Points on a hilly landscape, in no order, each with its height.
A ball rolls from a point to whichever of its 2 nearest points has the largest drop for the distance, and stops where none of them is lower. Distance is the straight distance between rows; heights are no part of it.
(932) height 608: [187 125 130 147 129 183 97 123 117 61 81 159 132 112 130 105 143 135 157 113 101 101 188]
(1066) height 903: [148 87 175 105 168 121 165 142 75 198 114 152 150 129 139 151 121 157 194 148 100 109 119]
(108) height 354: [132 98 150 112 145 131 169 133 103 178 143 137 188 126 142 193 142 130 129 129 132 87 153]
(396) height 93: [128 125 93 129 96 119 137 137 179 113 105 136 56 100 131 128 117 154 127 144 134 117 140]
(288) height 677: [126 123 157 132 162 120 138 118 122 143 117 131 135 158 167 134 130 144 159 135 123 160 124]
(993) height 622: [146 134 121 139 172 151 154 150 127 122 72 163 123 126 164 94 170 161 150 144 90 113 175]
(211) height 398: [117 126 65 138 146 154 131 172 151 198 119 137 137 98 147 116 155 143 117 144 134 101 140]
(969) height 651: [153 107 96 127 88 166 126 156 139 135 175 109 143 126 136 165 123 138 94 146 112 137 190]
(366) height 396: [89 126 108 172 145 133 92 131 127 168 114 138 145 144 126 54 164 115 127 105 149 134 122]
(453) height 425: [93 119 101 163 123 118 76 125 147 119 98 136 100 141 131 56 138 107 106 102 162 133 111]
(716) height 304: [147 120 170 79 149 111 208 123 107 157 139 112 180 125 139 193 140 148 141 150 139 74 138]
(544) height 412: [132 130 129 125 84 127 139 130 125 147 153 121 113 111 76 129 139 148 151 156 107 130 151]
(127) height 158: [143 139 185 85 102 95 162 99 125 93 179 114 117 126 69 174 107 134 146 128 118 172 100]
(850) height 599: [137 114 127 117 105 174 40 127 124 91 182 103 148 144 142 128 136 90 119 87 132 158 161]
(898) height 860: [171 119 159 97 153 107 164 119 122 185 107 156 129 107 130 162 93 170 186 161 111 92 113]
(500) height 737: [185 92 153 135 143 165 88 120 120 140 119 139 159 124 139 148 105 123 151 127 98 100 165]
(967) height 169: [106 119 155 118 130 90 135 109 129 117 204 128 135 130 90 133 136 97 77 122 123 154 83]
(844) height 786: [125 182 140 133 102 131 172 127 125 65 93 107 78 131 132 135 134 169 156 162 125 114 144]
(73) height 478: [113 134 155 127 97 132 130 133 88 132 165 102 142 143 84 113 158 142 163 152 112 156 150]
(1082) height 329: [132 103 148 124 117 121 33 106 126 124 142 129 89 133 103 74 100 111 154 97 134 155 109]
(176) height 698: [108 129 109 144 86 144 128 128 130 123 175 123 167 129 107 128 151 100 93 115 145 138 162]
(249) height 226: [72 153 94 151 98 124 160 116 143 119 157 112 127 106 130 132 161 95 56 114 164 110 123]
(873) height 413: [118 102 157 120 107 113 51 105 125 121 180 115 128 133 110 78 125 99 126 102 126 170 107]
(924) height 162: [137 147 121 108 104 103 160 124 172 98 133 122 79 104 156 160 99 162 127 144 132 144 130]
(196) height 188: [106 158 145 121 113 102 160 82 116 135 151 126 170 140 80 166 124 107 109 109 156 107 92]
(553) height 516: [137 100 120 98 103 134 33 139 120 131 178 115 139 132 141 108 115 100 112 97 111 182 138]
(829) height 222: [119 164 160 160 130 151 101 104 77 54 105 102 137 195 121 104 120 87 150 110 132 125 120]
(792) height 459: [119 109 72 160 103 129 98 130 177 130 92 133 68 122 108 54 169 109 104 117 130 141 125]
(1063) height 701: [152 101 115 99 118 131 92 147 146 151 143 112 138 124 152 157 83 132 114 121 95 185 125]
(1011) height 157: [74 170 97 155 109 113 146 122 144 120 117 125 97 125 120 99 145 109 84 100 168 103 101]
(664) height 607: [147 117 115 135 180 141 116 161 116 164 80 156 114 128 162 77 145 173 163 152 89 141 141]
(821) height 335: [154 122 133 134 102 142 107 121 167 55 156 103 107 117 140 159 97 106 120 108 152 159 139]
(919) height 256: [126 118 145 126 130 113 118 77 134 162 160 149 176 116 89 149 103 103 109 109 153 113 84]
(1005) height 232: [72 185 104 159 108 89 141 107 102 72 77 112 78 173 119 104 107 111 144 125 156 117 91]
(271) height 365: [112 133 142 164 151 132 110 111 128 152 102 132 155 160 137 106 139 114 128 113 163 118 112]
(446) height 325: [104 140 136 151 144 118 125 92 121 182 117 149 172 135 117 124 120 99 118 104 163 101 86]
(180) height 614: [156 97 154 125 168 156 64 147 102 124 95 141 126 155 159 74 122 143 166 134 67 161 162]
(164) height 540: [132 120 158 105 170 74 149 91 125 193 129 164 170 125 117 167 100 130 140 108 146 111 60]
(587) height 230: [101 155 133 139 88 134 138 101 120 42 139 86 114 160 108 135 133 95 101 108 146 147 134]
(1067) height 792: [162 70 165 121 145 153 121 135 79 138 104 163 172 130 149 156 113 141 155 113 92 98 178]
(684) height 699: [111 136 121 125 146 127 150 144 137 164 126 118 141 126 168 141 142 149 135 136 130 133 126]
(297) height 577: [155 105 147 116 162 145 95 153 105 144 86 154 102 143 125 51 148 165 181 151 92 172 130]
(241) height 493: [133 101 179 104 171 109 150 91 108 181 118 158 189 160 130 186 105 116 129 112 162 73 86]
(113) height 69: [113 144 168 107 114 95 150 91 119 91 178 111 132 152 81 141 134 111 100 123 128 164 103]
(237) height 208: [142 106 88 149 128 130 76 114 180 139 97 164 84 99 112 106 94 116 119 112 158 111 104]
(581) height 694: [132 123 140 111 166 99 116 120 160 147 102 152 122 116 176 151 75 127 131 126 121 173 81]
(1069) height 646: [140 102 153 98 168 78 108 120 148 163 140 155 138 102 130 165 69 118 108 129 102 180 66]
(264) height 308: [111 122 76 118 144 121 145 199 142 178 121 116 91 102 165 101 141 167 125 129 102 181 126]
(112) height 507: [111 151 140 180 127 162 145 125 83 85 91 132 163 160 138 107 167 110 125 116 115 70 183]
(665) height 512: [136 88 144 111 167 96 97 124 165 105 170 133 139 115 118 168 84 80 61 112 125 147 73]
(756) height 444: [124 126 45 143 123 163 154 178 156 159 119 138 115 94 148 108 173 149 94 160 141 95 173]
(310) height 659: [170 86 131 88 138 128 78 136 141 150 142 117 162 116 143 184 68 102 117 99 103 165 117]
(79) height 267: [117 126 109 122 127 109 130 172 150 138 121 122 87 116 164 116 125 165 131 146 101 194 137]
(372) height 429: [124 93 171 124 159 126 164 111 78 159 117 157 180 155 126 166 130 137 144 123 144 61 123]
(717) height 831: [158 144 152 103 131 111 167 106 141 145 124 132 125 109 123 175 91 172 158 159 128 93 115]
(458) height 262: [90 117 127 122 133 88 157 121 141 149 205 122 123 115 109 118 160 89 56 123 142 140 87]
(352) height 583: [159 129 94 128 139 166 124 171 135 112 94 162 106 112 149 104 162 170 140 162 83 130 192]
(197) height 731: [143 107 109 144 158 174 72 142 137 101 102 127 148 139 213 139 108 108 117 112 132 138 149]
(314) height 155: [120 135 90 142 113 113 122 118 189 129 98 150 67 101 128 110 111 130 102 120 164 99 110]
(5) height 175: [105 158 163 148 99 148 120 106 91 51 136 80 139 179 124 112 144 112 144 122 136 150 147]
(178) height 855: [143 64 195 120 169 129 141 148 61 164 99 170 159 142 152 137 112 158 177 128 89 116 151]
(231) height 201: [67 172 73 166 100 99 143 116 111 102 97 111 82 145 95 96 142 84 107 112 155 96 97]
(715) height 520: [149 131 79 137 107 173 138 174 138 129 126 138 113 105 131 120 163 169 117 163 100 112 188]
(282) height 709: [147 118 98 122 80 166 126 126 129 125 180 114 158 121 100 160 131 110 112 144 137 114 178]
(1029) height 586: [139 110 146 87 166 87 136 115 120 202 156 154 161 100 114 162 93 128 141 129 108 151 74]
(371) height 251: [99 185 127 160 121 133 115 113 90 54 73 103 107 181 114 97 106 105 160 129 146 113 98]
(700) height 654: [123 119 132 139 120 151 95 126 129 116 159 111 173 147 145 127 142 97 117 117 147 154 161]
(472) height 755: [152 93 131 106 107 126 102 173 134 154 145 93 111 108 145 151 98 152 91 111 59 224 127]
(470) height 806: [142 175 153 119 126 118 178 114 115 99 116 119 100 119 127 159 117 168 170 161 136 107 115]
(784) height 742: [97 190 104 145 137 130 163 131 160 103 87 122 104 131 185 127 138 138 101 129 179 101 119]
(308) height 716: [126 127 108 116 155 135 181 142 140 162 116 122 148 114 188 159 139 140 120 147 145 94 150]
(436) height 700: [173 99 120 133 148 174 65 133 131 113 141 136 150 127 156 126 109 113 142 121 122 119 159]
(721) height 334: [135 118 128 102 89 92 145 110 130 181 174 130 120 92 71 137 124 138 137 136 125 128 110]
(886) height 587: [135 125 91 135 110 161 139 173 129 143 144 113 148 118 160 141 153 141 126 163 99 136 184]
(210) height 733: [104 167 98 140 128 142 178 142 164 118 123 119 128 117 178 152 146 142 100 146 161 94 144]
(375) height 455: [94 179 118 165 122 155 150 129 50 117 95 117 163 157 91 100 168 116 142 124 125 63 159]
(918) height 411: [94 173 122 157 126 144 159 128 97 151 120 114 151 140 102 100 171 121 138 129 137 80 125]
(855) height 537: [146 106 116 142 126 155 83 137 126 111 95 148 104 145 112 60 158 149 148 143 112 152 140]
(153) height 593: [141 94 128 88 160 110 89 122 146 159 167 137 180 115 119 171 89 79 76 101 107 153 98]
(838) height 401: [166 120 137 108 141 105 99 126 174 80 142 127 119 114 154 177 76 111 108 109 131 170 107]
(831) height 264: [151 104 120 127 127 120 54 115 161 131 105 147 89 121 105 92 85 119 155 119 141 139 100]
(203) height 311: [125 156 151 116 156 114 196 135 98 187 110 113 137 110 99 101 142 162 174 141 150 72 108]
(574) height 498: [144 96 80 132 113 147 81 139 144 137 96 150 66 134 102 62 158 124 134 138 125 140 128]
(173) height 348: [107 110 62 124 134 124 125 187 146 206 128 124 108 100 133 89 149 147 108 127 120 157 137]
(773) height 553: [146 140 127 170 131 178 109 137 97 70 84 140 155 137 130 96 165 116 136 119 113 90 203]
(193) height 298: [78 139 103 135 89 102 167 101 124 122 185 107 121 118 98 124 164 75 56 114 145 123 99]
(1008) height 655: [172 118 103 155 135 185 79 152 139 69 104 149 121 116 151 104 121 127 140 132 110 112 178]
(533) height 765: [124 176 94 155 101 169 160 132 135 39 85 109 72 127 135 140 144 150 124 154 139 95 157]
(754) height 649: [138 108 160 155 157 149 110 139 103 130 114 129 147 160 152 95 139 135 164 137 108 140 151]
(128) height 221: [142 149 162 97 104 77 170 90 148 108 156 130 96 103 90 176 100 139 122 132 132 137 78]
(889) height 260: [135 132 166 99 151 105 214 128 96 181 123 123 159 124 130 142 141 158 169 156 146 66 125]
(424) height 451: [150 118 146 102 170 102 101 116 190 80 162 134 149 108 145 205 73 79 78 98 131 157 87]
(762) height 141: [90 165 180 106 123 80 181 90 100 115 160 109 160 149 60 157 147 117 135 117 142 138 78]
(512) height 218: [113 139 97 103 104 104 168 165 168 120 147 110 67 110 163 144 133 179 108 147 110 173 145]
(423) height 364: [102 169 145 125 127 122 174 129 101 169 142 118 147 122 84 116 167 140 157 142 145 96 113]
(637) height 273: [120 144 152 90 107 69 174 114 135 151 152 130 103 96 92 140 118 145 134 142 137 132 87]
(283) height 276: [123 150 135 151 88 131 141 111 148 58 122 107 102 141 131 144 113 123 126 119 153 151 136]
(212) height 750: [95 182 91 158 104 137 169 138 157 48 83 103 78 148 164 134 129 133 109 131 169 98 127]
(940) height 536: [133 103 152 124 87 142 80 116 80 123 163 96 125 150 60 83 154 119 170 135 102 146 140]

For each start below, name the point where the ball stops.
(453) | (113)
(197) | (889)
(153) | (5)
(1069) | (889)
(73) | (113)
(700) | (396)
(756) | (396)
